Each row is a point on a landscape with many valleys, with its height.
A ball rolls from a point to the lowest of its 4 nearest points, and stops where none of them is lower. Distance is the straight distance between rows; heights are no part of it.
z706 height 24.7: [-13 -15  54   1  27  11   3 -19 -21  -9  22 -23 -11 -42 -35  40   2 -27
  29  42]
z769 height 10.8: [-40   9  -3 -29 -65  -6   6 -28 -45 -12   2  38 -23  31   2   5 -28   3
 -13  33]
z791 height 11.1: [-27  -1  -1 -28  -1  25  29 -10 -39  33 -15 -30   5   7 -19  14  24 -50
  30 -78]
z85 height 36.6: [-11  -1 -26  11 -18 -15 -13  12  36  -4 -13 -22   7  23  22  -2 -22  35
 -32  -5]
z631 height 10.1: [-23   8 -12 -15 -32 -21 -11   5 -22 -15 -13  33  -9  38  23  -7 -29  14
 -38   5]
z996 height 19.5: [-22  17  -9  -5 -16 -14 -11  16 -14 -10 -10   4   2  31  23   0 -26  17
 -36 -13]
z827 height 25.8: [ 27  -1   8  -9   6  -6  -7  54  10 -48  38  40 -21 -30 -34  26 -57  17
   5 107]
z599 height 34.9: [  37  -10  -46    5   -9   29  -17    5   16   51   17  -26   -3    8
   46  -56   27   19   10 -100]
z160 height 21.1: [-40 -11  42  -3  15  16  -7 -17 -27   1  26 -15  -8 -16 -20  28   7 -24
  29   9]
z200 height 23.6: [ 37   4  34  19 106  33  -3  -5  12  26  31   1  -3 -28 -57  23  50 -27
  55  15]
z73 height 23.5: [-52  12  38 -23 -22  15  -5 -28 -54  -5  18  14 -23  14  -6  18  -5 -31
  14  13]
z397 height 5.3: [-19   1  17  14  54  18  12  -8  28  23   1 -27  14  -1  -8  -1  57 -13
  37 -27]
z276 height 14.3: [-30  11  16 -12  42  38  27 -12  15  21  -2 -31  19  10 -28   4  48 -23
  51 -51]
z348 height 11.0: [ 24 -31 -34 -15 -54 -12  -6  -4 -45  12 -27  -8  13   9  49 -26 -20  16
 -34 -79]
z600 height 41.7: [-25  -4  28  -2  -5 -21 -24  -7  -9 -22   7   0 -16  -1  -2  20  -9  -5
 -20  32]
z106 height 25.3: [ 11  -6 -15   1 -29 -44 -17  28  43 -21 -12  18  14  14  24  13 -35  15
 -60  29]
z495 height 30.5: [  7  -8 -12  11  -1 -41 -14  23  37 -18  -5  11   3 -18  -5  15 -16   2
 -35  49]
z164 height 31.4: [ 19  -4 -26  21   7 -26  -7  29  53  -7 -22  -6  22   8  18  -7  -9  31
 -34  22]
z682 height 15.6: [ -8   2 -25   4 -20 -19 -13  30  15 -16 -18   8   7  29  26   0 -42  29
 -53   1]
z458 height 29.5: [ 21  -7   3  -4  -3 -26 -23  19   1 -34   7  21 -12 -20 -24  20 -21 -12
 -29  62]
z852 height 12.3: [-47   6   9 -34 -70   4  15 -40 -55 -25  10  26 -31  24 -10  17 -43   2
  -8  49]
z649 height 21.2: [ 22  -1  -3  20  41  20   2   5   4  -5  21   6 -12 -48 -62  30   0  -7
  40  76]
z207 height 22.0: [  25  -42  -25  -32  -34    9   15  -23  -21   50  -28  -50   11    2
   43  -32   20    8   14 -100]
z240 height 20.8: [ 10 -18  26   9  24  11   7  -2  -6   0  15   0  -4 -47 -54  31   8 -26
  30  50]
z367 height 15.5: [-16 -16  56 -14  63  32  18 -26   6   5   1 -24  -1 -20 -48  21  61 -30
  70   4]
z573 height 37.1: [  1  -5  18   8  26   3   6 -20  23  11   3  -8  13 -32 -26  22  37 -11
  23  28]
z482 height 44.7: [ 67   0 -18  54  42 -16 -26  45  75  13   5 -29  11 -23  19 -36  18  36
 -32 -25]
z486 height 54.2: [-25   0  11   5  -7 -15 -16   4   6  -8   2  -5   3   3   2  27  -2  -1
 -18  18]
z688 height 25.2: [ 45  17 -12  42  94   1 -13  30  39  29  13   5  -2 -29 -24  -6  24  -3
  12  19]
z633 height 7.8: [ 20  -2 -42 -14 -59 -19  -9  13 -30  -5 -19  27  12  30  48 -32 -41  31
 -46 -50]
z772 height 15.1: [-54   6  16 -35 -71   2  26 -42 -68 -31   8  17 -26  24 -21  24 -38 -13
  11  43]
z903 height 15.2: [-22  23  -4 -22 -53 -13   7 -17 -61  11 -16  28  -8  23  11  -6  -5 -15
 -13 -20]
z764 height 33.3: [-23   6  -9 -13 -24   8  19   7 -47  22  -9  -8  12   9   7   8  -5 -24
  11 -62]
z146 height 27.7: [ 32   0  16  18  71  18  -3  -9  20  20  17  10  -3 -41 -50  13  39 -15
  43  36]
z790 height 51.5: [ -5  15 -36   6 -27   0  -6  11   9   0 -23 -16  14  24  30  -2 -18  30
 -16 -33]
z869 height 12.6: [-41 -22  57 -21  40  32  28 -28  -6   2   0 -36  -1 -10 -62  35  42 -38
  77 -28]
z130 height 9.5: [ -3   7 -33  -4 -41 -16 -13  26  -3 -17 -13  25  -1  36  42 -12 -62  41
 -59 -25]
z843 height 53.0: [  8  10 -30  15 -11  20   9   5  32  14 -13 -14  11  14  39 -36  13  37
   2 -42]
z957 height 7.1: [ 12   3 -36 -15 -54 -39 -15   6 -22 -12 -36  51   0  44  46 -35 -47  33
 -57 -26]
z924 height 12.7: [-50  -4  73 -26   5  26  11 -33 -52 -20  17 -10 -28   3 -30  16  14 -45
  49   0]
z16 height 74.6: [  4   6   4  19  20  -1  -2   1  36  -1 -15 -12   9  -8   4   8  22  10
  -6  19]
z625 height 11.8: [ -9  18 -20 -27 -49  -9   2  -9 -59  10 -18  26   6  25  23  -3 -14  -6
 -26 -39]
z197 height 16.0: [ -5   7  21  19  55  10   3   5  29  25   9 -21  12  -4  12  -9  45   6
  17 -22]
z411 height 49.5: [ 23  -5 -33  19   1  27 -12  12  27  26  12 -26   2  14  39 -48  19  35
   6 -66]
z863 height 8.3: [-10  12 -31 -24 -55 -21  -4   2 -24 -20 -21  54 -10  53  34 -13 -38  22
 -48   9]
z785 height 41.9: [ -3   0 -33   9 -16  28  16   6   5  36  -8 -17  14   4  26 -25  14   8
  19 -70]
z40 height 12.5: [-45  -2  21 -13  41  33  25 -18   2  22  -9 -33   2   6 -43   9  52 -32
  65 -49]
z632 height 42.3: [ 20   6  -4  33  33  14 -10  20  36  21  10 -36  11  -3  24 -22  34  23
  -4 -31]
z364 height 21.7: [-43   9  32 -38 -44  18  16 -52 -63   4   9  21 -20  20 -10   7  -8 -24
  27  15]
z822 height 20.5: [-17   3  12   6  36  18   9 -23  13  13   9 -21  16  -2  -6   9  44  -4
  27  -3]
z733 height 16.1: [-34   8  39 -24 -31   0   3 -31 -36 -29  11  10 -25   3   2   8  -7  -8
  -4  62]
z253 height 10.4: [-35   5 -12 -42 -78 -14  15 -44 -68  -3 -19  41  -5  30  -5   1 -23 -13
 -22  10]
z968 height 42.9: [ 65   3 -18  61  55  13 -18  21  73  37  14 -50  26 -29  -3 -27  19  36
  -4 -33]
z567 height 54.0: [ 46 -13 -15  44  26  16 -35  27  59  28  21 -58  10  -9  33 -37  18  48
 -21 -55]
z365 height 30.4: [-22  -7  52 -17 -11   5   8 -29 -44 -44   0  23 -28 -15 -11   8 -13 -19
   1  84]
z476 height 30.3: [ 22 -11 -20  -2 -24 -45  -9  35  47 -28  -4  25  16  24  39   9 -47  20
 -74  39]
z28 height 26.8: [ 31  12  -1  31  74  10  -4   6  24  23  20  23  -4 -21 -39   6  39  -7
  34  39]
z880 height 63.8: [-13   6 -15  14  -8  -6  -4   3  30  -6 -13 -15  13   1  21   5  -1  23
 -18   1]
z267 height 52.3: [  3  11 -12  17   9  28   4  10  27  24   2 -22   7   5  29 -36  25  23
  13 -43]
z384 height 37.2: [ 29  10  12  49  59   8  -3  10  44  27   9 -23  14  -4   7 -22  40   8
   0 -19]
z549 height 48.4: [ 20  11 -22  29  13  22 -21  23  41  11   7 -28  12   9  40 -41  19  37
 -10 -40]
z186 height 45.0: [ 11 -17  -1  15  10 -30 -17   8  23 -10  -6   2   1 -18 -20  19 -14  -2
 -22  42]
z159 height 12.0: [-41  -8  23 -18  14  25  22 -14 -31  26  -5 -32  -2   4 -40  23  28 -56
  54 -63]
z565 height 22.5: [ 29   4  27  27  90  14  -3  -3  25  33  11 -19  13 -26 -29   5  53 -24
  34  -4]
z776 height 8.0: [ 15  -2 -27 -26 -67 -31  -2 -24 -51  -1 -39  29  15  35  49 -34 -25  22
 -53 -41]
z161 height 9.6: [-26   9 -26 -34 -78 -29  10 -31 -48 -11 -21  45   2  33   7  -5 -38  15
 -36   5]
z203 height 56.1: [ 39  -3 -21  25   2  -2 -14  29  69   8  -6  -5  10   9  46 -39  14  49
 -40 -11]
z825 height 30.6: [ 16  15  17  39  63  -3  -3  -7  37  21  -8 -14  13 -21  -9 -14  49   3
   7   2]
z401 height 29.1: [ 20   4 -14   6  14 -11 -15  39  27 -38  22  34 -19 -38 -46  23 -38  10
  13  88]
z757 height 15.8: [-49  12  16 -28 -48   3  -3 -36 -52   0  -3  29 -23  27  -5   4  -7 -13
  12  22]
z62 height 22.6: [ 10 -11 -31  -9 -20  16  21  -7 -22  37 -22 -34  20  -3  24 -16  15 -12
  22 -84]
z87 height 24.5: [-30  20  10 -31 -33   5   7 -25 -59  13  -5  17  -6  14   0   9   4 -33
  14 -24]
z275 height 23.0: [-66  -4  29 -29 -64   9  42 -43 -85 -45  12   9 -23  10 -25  25 -51 -16
   2  48]
z122 height 9.0: [-26  13 -14 -33 -53 -24  -6 -18 -30 -14  -9  45 -11  52   9  -3 -34  20
 -28  22]
z753 height 26.4: [ 10   1 -21  -9 -35  -5  13   3 -40  16 -18  -6  11  -1  25 -10 -17  -8
 -11 -74]
z584 height 32.7: [-11  -9  45  -9   9   0 -23 -17 -20 -20  15   5 -22 -16 -16  20  -1 -22
  -3  47]
z434 height 29.2: [  5  -4  48   0  20   5  -6  -8 -33 -29  18   7 -16 -53 -39  24 -10 -34
  12  60]
z815 height 12.9: [  6 -15 -17 -22 -14  27  38 -13 -29  38 -20 -35  17   7   8  -6  20 -31
  32 -90]
z901 height 22.7: [ 22  -6  12  -4 -11 -43 -21  30  34 -32  13  34  -4  -6   3  14 -41  -7
 -46  54]
z728 height 32.5: [-12   2  36 -30 -22  -6  21 -24 -42 -54   6  23 -19 -20 -23  16 -19 -18
   2 101]
z443 height 53.1: [ 29  -8 -15  41  21  23 -17  25  42  40  31 -44   9  13  44 -38  22  36
  -1 -79]
z833 height 16.9: [-13  -6  19 -27 -35 -24 -10  -2 -14 -34  10  31 -26  23   8   4 -19   6
 -40  66]
z947 height 26.3: [-51   3  50 -36 -48  23  34 -42 -72 -16   9  14 -21  18 -19  15 -16 -36
  39  30]
z419 height 22.9: [ 23   5 -19  15  44  19  -9  12  31   2  23  25 -12 -38 -50  17  -5   4
  32  75]
z7 height 18.0: [  0  -6  46   3  75  17   7 -12  19  23   8  -9   7  -9 -33   6  68 -30
  50  -8]
z346 height 14.1: [-29 -17  48  -9  40  26  17 -20   4  10  -1 -29   0 -10 -43  28  41 -33
  56  -9]
z692 height 32.3: [-28   9   4   5  20  16  16  -1  15  28   0 -26  12   9   8  -3  32   4
  28 -35]
z490 height 14.8: [-41   1  22 -32 -46  -9   2 -33 -29 -34   0  23 -30  24   4  10 -27   7
 -12  62]
z751 height 35.7: [ 56  -4 -40   5 -33 -53  -5  44  79 -24  -8  20  37  21  59  -4 -52  48
 -67  26]
z166 height 16.2: [-14 -20  38  -8  57  23  11 -22  11  14   2 -21  12 -13 -35  27  50 -21
  39   9]
z823 height 43.8: [ 64   6  -8  67  58   2 -21  48  69  29  -1 -29  12 -34   7 -30   9  22
 -16 -20]
z617 height 15.4: [  21  -41  -21  -27  -49  -17    4  -24  -40   32  -17  -40   22   -1
   58  -24   -5   12  -11 -103]
z298 height 38.3: [ 27  -2 -34   2 -35 -31  -6  32  55 -19 -27   8  15  27  45  -8 -37  53
 -60  -4]
z110 height 5.4: [ -3   5 -14 -27 -23   0  13  -3 -54  26 -24 -13   8   5  17  -7 -10 -25
   0 -68]
z99 height 22.2: [ 19 -11   4  16  17   9   7   3  11 -15  11  11  -3 -51 -50  25  -2  -6
  14  62]
z102 height 28.2: [ -3   5  -9 -24 -29  -3   5 -10 -70  22 -19   7   3  18  31 -12   2 -26
 -11 -62]
z788 height 8.6: [-46   0  44 -19 -18  11   7 -35 -47 -29   5  13 -32   8  -8  14  -9 -17
   8  52]
z446 height 29.3: [ 27   8 -34  13  31 -19 -10  34  56  -6  -9  27   0 -24 -22  -4   2  17
   5  49]
z174 height 25.7: [  30  -33  -27  -37  -15   30   23  -13   -8   47  -23  -45   14   -7
   16  -42   51  -13   31 -111]
z157 height 27.3: [ 29   1 -22   8  18 -22  -7  25  44  -8   0  28  -6 -30 -29   9 -11   5
  12  68]
z803 height 44.1: [ 18   5 -41  11 -25  19 -11  11  32  12  -3 -15   8  24  49 -32   0  52
  -9 -44]
z163 height 23.3: [-35  -8  52 -33 -35  -1  15 -40 -39 -46   1  13 -19  -2  -7   0 -20   1
  -2  79]
z508 height 33.1: [  8 -14  -3  16  14 -15 -10   7  20  -4   7   7   1 -39 -35  13   6  -8
   2  50]
z826 height 33.5: [-49   4  13  -7   0  10  -1 -14 -13  12  13 -27   7   6 -13  24   6 -13
  22 -18]
z562 height 43.4: [  8   4 -47  14 -26  10  -4  12  38   2 -14 -23  15  26  39 -28 -11  50
 -20 -22]
z356 height 11.3: [-42 -14  42 -15  20  31  10 -14 -24   7  12 -24 -10  -1 -45  33  32 -44
  60 -38]
z545 height 9.9: [ 17 -22 -21 -24 -54 -22  -4 -21 -54   9 -23   0  13  14  51 -31 -13  11
 -32 -81]
z49 height 24.0: [ 25 -30 -40 -20 -48   4   0 -10 -25  37 -18 -29  25  -2  45 -22   7   9
   0 -92]
z262 height 24.4: [ -2 -11  39 -14  -7 -17  -8 -12 -22 -49   6  17 -25 -21  -8   8 -23  -9
 -24  75]
z718 height 13.3: [-15   4 -13 -14 -35 -30 -24  10   2 -24  -8  22  -8  45  30   4 -32  19
 -62  21]
z662 height 25.9: [ -3 -13  45  -3  52  26  13 -25  -2   4  13 -18   3 -44 -50  34  35 -20
  51  34]
z716 height 44.6: [-24  -4  25   1  -2  -1 -16 -14 -10  -4  11  -6  -8 -12 -12  27   4 -15
  -3  25]
z876 height 13.0: [-44  -5  10 -19   4  26  18  -9 -26  24   4 -26   6   3 -31  26  14 -49
  49 -59]
z809 height 10.7: [-29   1   3 -10  17  35  21 -15  -6  28  -7 -24   4   5 -28  18  27 -42
  63 -68]
z254 height 7.9: [-11  -5  -8 -13  13  38  38 -10 -16  39 -20 -31  12   1 -17  -8  42 -42
  59 -87]
z505 height 21.4: [ 12 -11   9  -5 -11 -28 -23  15  17 -24   5  15 -12   6   4  12 -22  -4
 -48  47]
z789 height 28.0: [-46   4  40  -9  -6   5 -12 -17 -33  -6  14  -1 -20   4 -18  23   7 -16
  16  -1]
z185 height 13.9: [-37   6  14 -21 -11  17  12 -21 -54  16   1  -1  -7   6 -11  26  14 -48
  27 -47]
z873 height 26.6: [ 26   8  16  23  65   5   4  -2  23  20   1  -5   6 -26 -27   2  42 -14
  35  17]
z424 height 16.3: [-12  14   6   7  24  36  19   1  17  25  -1 -27  17  13  15 -21  44  -6
  42 -67]
z923 height 39.5: [  2   5  -4  24  29  12   3   1  41  19  -8 -26  15   5  28 -18  36  24
   7 -25]
z479 height 28.3: [ 17   5  -6  15  34  -6  -6  -2  28   8   2   2   2 -39 -31  12  16 -10
  20  43]
z315 height 7.6: [  3   6 -43 -21 -61 -31   4   1 -31 -17 -31  59   3  40  38 -34 -41  27
 -55 -20]
z136 height 48.8: [-41  10 -12  -6 -17   0   5   5 -28  15   4  -4  10  16  -2  20  -4 -21
  -2 -39]
z993 height 52.8: [-26   9  -2  17  15   9  17  -2  26  18 -10 -28  15  13  15   0  27  12
  14 -23]
z265 height 8.2: [  4   9 -46   0 -46 -19 -10  16 -23 -10 -23  17   7  31  41 -22 -37  21
 -47 -31]
z50 height 31.9: [ 41  -5 -23  10 -23 -53 -15  34  74 -25 -17  27  31   9  31  11 -44  23
 -57  35]
z302 height 29.7: [ 22   1 -15   5   7 -23 -22  20  30 -27   8  23  -5 -30 -33  18 -21   6
  -9  71]
z594 height 8.9: [ 32  -3 -33  16   3 -37  -2  28  67 -14 -19  15  21  -9   4   4 -12  13
 -40  40]
z773 height 40.3: [ 34   5  -1  52  59  -2 -18  18  52  17   5 -31   9 -20  15 -26  29  11
 -13 -20]
z396 height 27.9: [ 31  20  11  42 100  27 -17  17  27  21  38   8  -6 -29 -56  13  27  -6
  48  34]
z787 height 8.8: [-42  -1  51 -24  -6  30   9 -21 -53   6   6   4 -22  11 -25  28  27 -59
  48 -32]
z754 height 21.0: [ 21  -3  28 -18 -23 -20  -2   2 -12 -57   5  40 -25 -10  -4   3 -30 -17
 -23  92]
z784 height 16.5: [-35  -9  40  -9  21  13   1 -28 -15   9  14 -26   3  -4 -35  34  21 -18
  44  -6]
z385 height 10.6: [ -1   9  18  18  64  21  16   3  26  30   9 -33  13   5  -1 -20  51   0
  33 -53]
z245 height 63.9: [-15  13 -33   7 -16  12   7   8  -2  13 -17 -18  20  10  23   4  -8  21
  -6 -36]
z438 height 56.8: [ 54   4 -26  32   8 -22 -19  29  79  -4  -9   0   5   3  40 -35   6  47
 -44  -3]
z851 height 10.2: [-53 -11  58 -21  14  37  15 -26 -52  -3  13 -16 -29   3 -58  30  17 -55
  58 -30]
z430 height 16.7: [ 13  -6  33 -22 -16 -19   1  -3 -13 -52  17  32 -30 -21 -21   4 -27 -19
 -17  95]
z105 height 48.3: [  2  -2 -20  23  -4  -9  -9  15  47 -13 -24 -13  15  17  33  -5  -3  32
 -35   8]
z403 height 12.4: [-17  19 -17   4 -30 -22 -15  13 -19 -14  -8  27   3  36  37  -3 -34  19
 -39 -15]
z452 height 24.2: [ 33   6 -10  26  66  19 -15   8  26   4  27  26 -20 -26 -52   9  14   7
  41  63]
z464 height 18.4: [ 24 -11  11 -12 -15 -45 -16  20   7 -50  18  44 -23   0  -3   4 -36  -2
 -37  74]
z555 height 11.5: [-51 -10  40 -14   4  29  11 -19 -28   9  16 -20 -11   7 -42  40  14 -45
  45 -39]
z707 height 24.3: [ -8  -6  37 -32 -20 -11  10 -20 -25 -39   5  20 -26  -5  -7  -4 -19  -8
 -10  92]
z428 height 32.0: [ 16  12  20 -24   1  -9   9  25 -17 -70  25  57 -30 -38 -34   0 -48  -4
  -4 111]
z459 height 46.2: [ 10  -1 -56   3 -45   5  -5   8   6  16 -18 -15  12   8  39 -23 -19  41
  -9 -57]
z390 height 29.0: [  36   -8  -39   -1    0   29    8   -5    9   50    3  -28    5    4
   34  -48   44    1   40 -105]
z474 height 13.1: [ 41  14  -7  44  64 -13 -11  18  46  16   2  10  11 -17  -5 -19  30  -1
  -4  19]
z613 height 35.5: [ 41  -7 -36  10 -12 -30  -3  30  75 -27 -18  10  21   7  40 -12 -25  30
 -54  24]
z665 height 18.3: [-29   1  17 -18 -30 -12 -22 -13 -18 -27   0  24 -31  22  11   3 -10  -5
 -29  48]
z670 height 36.9: [ 30   0 -40   4 -24  31   1   4  11  43   3 -20   5   5  36 -48  18  19
  19 -97]
z512 height 15.9: [  2  -9  10 -23 -32 -37 -19   3   6 -36   5  32  -9   9   6   8 -23   4
 -44  66]
z14 height 24.9: [-11  11 -13  -5  -1  29  23   0   7  26  -6 -17  17   8  21 -19  29  -8
  36 -71]
z181 height 39.8: [ 49   6 -14  47  41  -6  -9  26  54  10  -5 -21  10 -16  25 -29  22  17
 -29  -6]
z934 height 13.2: [ 15   3  16  31  68  18  -1  20  40  26  13 -47  21  -5  12 -21  37   1
  12 -55]
z856 height 22.3: [ 30   1   5 -10  -9 -30 -21  27   8 -41  13  48 -26 -20 -18   9 -45  -4
 -24  87]
z564 height 8.1: [ 14   1 -46  -8 -50 -17  -6   8 -39  -1 -17  19   9  21  37 -25 -43  22
 -37 -52]
z59 height 38.0: [-40   2  19 -10  -1  -5 -16   1 -21  -6   3  -9 -14   7   4  14  -8  -7
 -12  -3]
z243 height 27.2: [ 20  -2  15  12  22   4  -3   8 -11 -23  16  13 -23 -39 -45  17 -16 -20
  13  73]
z501 height 22.4: [ 37   2 -24  10   0 -40 -10  35  56 -24  -6  34   6 -18 -12  16 -35  12
 -18  62]
z389 height 23.4: [ -9  -6  -6   2 -22 -30 -12  21  21 -21 -15   5   2  14  15  16 -28   8
 -50  24]
z23 height 18.8: [-52   0  50 -33 -36  22  22 -53 -54 -22  14   8 -32   7 -14  20 -10 -15
  29  48]
z531 height 29.4: [ 46  19 -25  37  41 -23  -6  32  56   1  -8  12   6 -21  13 -27  10  11
  -9  20]
z888 height 24.1: [-17  19 -29   0 -29  -8  -4   5 -35  10  -8  -2   8  24  16   5 -19  -2
 -15 -43]
z57 height 14.2: [ 24  11  10  -7  27   8   4  49  -7 -63  33  37 -32 -34 -40  26 -51  11
  12 106]
z277 height 54.8: [ 46 -14 -35  49  36  11 -33  27  84  43  34 -62  24 -20  15 -31  21  52
 -17 -64]
z948 height 41.6: [ 65  -4 -14  70  73   6  -1  24  64  41  12 -36  21 -29 -12 -22  17  16
   2 -21]
z312 height 8.5: [  4   8 -31  -9 -55 -13  -6  -7 -59  -1 -32  21   9  23  38 -30 -26   2
 -38 -51]
z47 height 44.5: [ 16   5 -32  13  -4  33   8   7  25  31   9 -22   2  11  42 -38  27  22
  26 -76]
z808 height 12.8: [-24  19 -10 -16 -33 -23  -4  -2 -40   2 -10  34 -12  39  25  -9 -25   1
 -25 -19]
z363 height 45.9: [-31   9  -3   4   4  13  13  -1   0  16  -1 -27   9  10   3  17   9  -8
  26 -34]
z714 height 35.0: [ 11 -16 -47  -8 -38  15   9  -6 -21  35 -17 -21  10   0  38 -29   6  12
   8 -77]
z572 height 11.9: [  8   3 -21 -16 -35 -33 -14  29  12 -26 -14  28   4  54  54  -8 -61  37
 -67  -5]
z395 height 12.1: [-36   5  -8 -38 -76 -10  16 -49 -71  -7  -5  33 -16  16 -18  17 -29 -12
  -4  22]
z635 height 23.7: [  9   3  36 -12  -4 -17   0   2 -30 -51  13  33 -26 -33 -29   4 -31 -22
  -7  90]
z711 height 26.2: [-36   9   1   0   4  25  21  -5  14  23  -2 -26  14  11  -5   0  34 -11
  38 -51]
z208 height 43.7: [ 18  -2 -53  -2 -48   7   1   1  -7  27  -9 -22  23   7  36 -27 -16  25
  -3 -59]
z484 height 23.8: [  6 -21  32   6  37  15   8 -19   2   6   8 -15  -6 -44 -47  41  14 -25
  42  37]
z745 height 23.9: [ 16   3  22  15  71  10  -2  -7  25  24   8 -17  16 -23  -5  -1  54 -14
  18  -8]
z359 height 41.8: [ 56  -1 -11  62  69  -2 -17  33  55  27  16 -29  26 -29  -4 -20  29  14
 -14 -25]
z321 height 40.7: [ 47   4   1  52  78  10  -6  22  50  30   9 -48  25 -31  -1 -17  24  11
   1 -34]
z322 height 26.1: [ 19  -8  -5  10  22   1   1  25   5 -31  22  21 -20 -42 -57  27 -18   1
   8  78]
z623 height 9.2: [-19   7 -19 -43 -76 -38  16 -39 -70  -6 -31  37   9  32  14  -7 -26   0
 -38  -8]
z148 height 40.8: [ 21   0 -25  23  17 -19  -2  17  56   4 -13   2   7 -13  11 -13  16  16
 -29  30]
z198 height 22.8: [-43   1  13   7  15  16   9 -14  -3  11   5 -24  11   7 -31  22  28 -20
  46 -33]
z553 height 40.1: [ 41   6   4  41  83   5  -3  18  37  31  15 -32  22 -37 -12 -13  35   3
   8 -29]
z98 height 25.4: [ 35   9   3  42  93   5 -13   6  22  30  19   0  10 -28 -37   0  33 -14
  34   1]
z771 height 25.0: [ 17   6   0  11  34  26   5  31   8 -34  33  22 -28 -40 -62  29 -37  -2
  30  91]
z257 height 40.6: [ 17   4 -38   9 -37   2  -9  16  47  -2 -12 -16   8  26  49 -26 -18  57
 -36 -18]
z467 height 16.8: [ 17  -2  11  14  30   6   4  -6   6   7   9   6  -6 -43 -45  28   8 -16
  29  54]
z744 height 7.7: [  6   4 -37 -20 -63 -32  -6  -9 -47 -18 -33  44   2  35  42 -33 -35  15
 -46 -23]
z330 height 10.5: [-40   3  49 -19  -2  21   7 -29 -43   3  19 -10 -21  12 -24  27  11 -42
  42 -24]
z660 height 18.1: [ 11  -5   6 -17 -24 -51 -25  21  21 -32   7  35  -2  30  26   9 -38   6
 -65  52]
z964 height 21.3: [-24  -6  61 -14   3   9  19 -21 -47 -30  15   4 -25 -20 -12  17  -3 -22
  12  61]
z858 height 4.6: [-24  10 -21 -11 -32 -10  -5   7 -32   6 -11  10  -5  21  15   0 -24  -2
 -21 -34]
z336 height 19.4: [ 11  -5  41  10  81  25   4 -16  17  22  10  -9   2 -26 -41  19  59 -25
  54   7]
z426 height 54.6: [-35   7  -7   3  -8  -3 -13   3 -19  -2  -3 -12   6  19   8  16 -12  -5
 -11 -12]
z460 height 18.2: [-55  -6  31 -32 -54   3  18 -43 -49 -38   9   6 -22  14 -11  18 -33  -8
   5  69]
z199 height 15.7: [-45   0  42 -27 -36  11  18 -45 -53 -37   9  11 -24  10 -12  11 -11 -11
  22  64]
z286 height 8.4: [ -4 -16 -30 -33 -86 -44  20 -34 -57 -16 -52  46  21  35  36 -26 -30  11
 -56 -24]
z970 height 41.5: [ 53  10 -15  62  92   4  -4  34  53  39  20 -23  19 -40 -28  -8  10   6
  20 -16]
z651 height 10.9: [-29  17 -23 -25 -58 -14   0 -23 -58  -2 -17  35 -17  35  18  -8 -19   1
 -15   0]
z492 height 14.0: [-44  -9  34 -16  41  38  28 -28 -12  10  -4 -30  -3  15 -69  26  55 -53
  69 -48]
z678 height 32.9: [-39  -7  48 -36 -36  10  34 -37 -56 -65   6   9 -14  -8 -17  14 -25  -9
   1  92]
z983 height 24.8: [ 25   5 -29  14  35  -6 -11  29  51 -16  12  31  -5 -33 -50  14  -7  10
  18  73]
z252 height 8.7: [ 16  -2 -49 -10 -49 -15 -15  26   3 -12 -18  14  14  31  39 -16 -54  43
 -47 -43]
z992 height 49.8: [ 25   7 -17  31  17   4  -3  15  51   6  -7 -16   9   2  28 -29  24  27
 -27   2]
z210 height 24.6: [-41  10  18 -17 -27  -3 -17  -8 -23 -20   6  19 -21  20  10   6  -8  -4
 -14   7]
z906 height 27.0: [ 33  -5 -15  -6 -16 -52 -13  44  39 -37  14  42   2  -8  -2  26 -50   9
 -32  74]
z469 height 53.8: [ 10   5  -7  31  27  38  -2  14  27  25  19 -44   1   3  31 -30  34  18
  23 -76]
z232 height 20.7: [ -2 -12 -13 -20 -19   8  15 -10 -47  26 -23 -22  15   2  16  -4  12 -30
   8 -82]
z575 height 58.6: [-26  -4   8  18  13  -9   4 -10  17   2   0 -18   9 -15  -8  18  18  -4
   3   8]

Call two points neighbours if one is among the 4 nearest of the other. Go from one point of each pair to the other, from neighbour to neighbour, staying as low as possible. Name the highest point that can't be avoided.
z467, z430 => z706
z254, z397 => z276
z474, z467 => z98
z397, z594 => z906
z430, z631 => z754
z631, z858 => z625
z787, z254 => z159
z788, z957 => z733
z512, z957 => z833
z787, z110 => z232

Where does a ball stop that starts at each point below?
z565 => z787
z411 => z254
z364 => z957
z200 => z787
z826 => z787
z599 => z254
z146 => z787
z443 => z397
z363 => z397
z401 => z467
z469 => z254
z277 => z397
z59 => z957
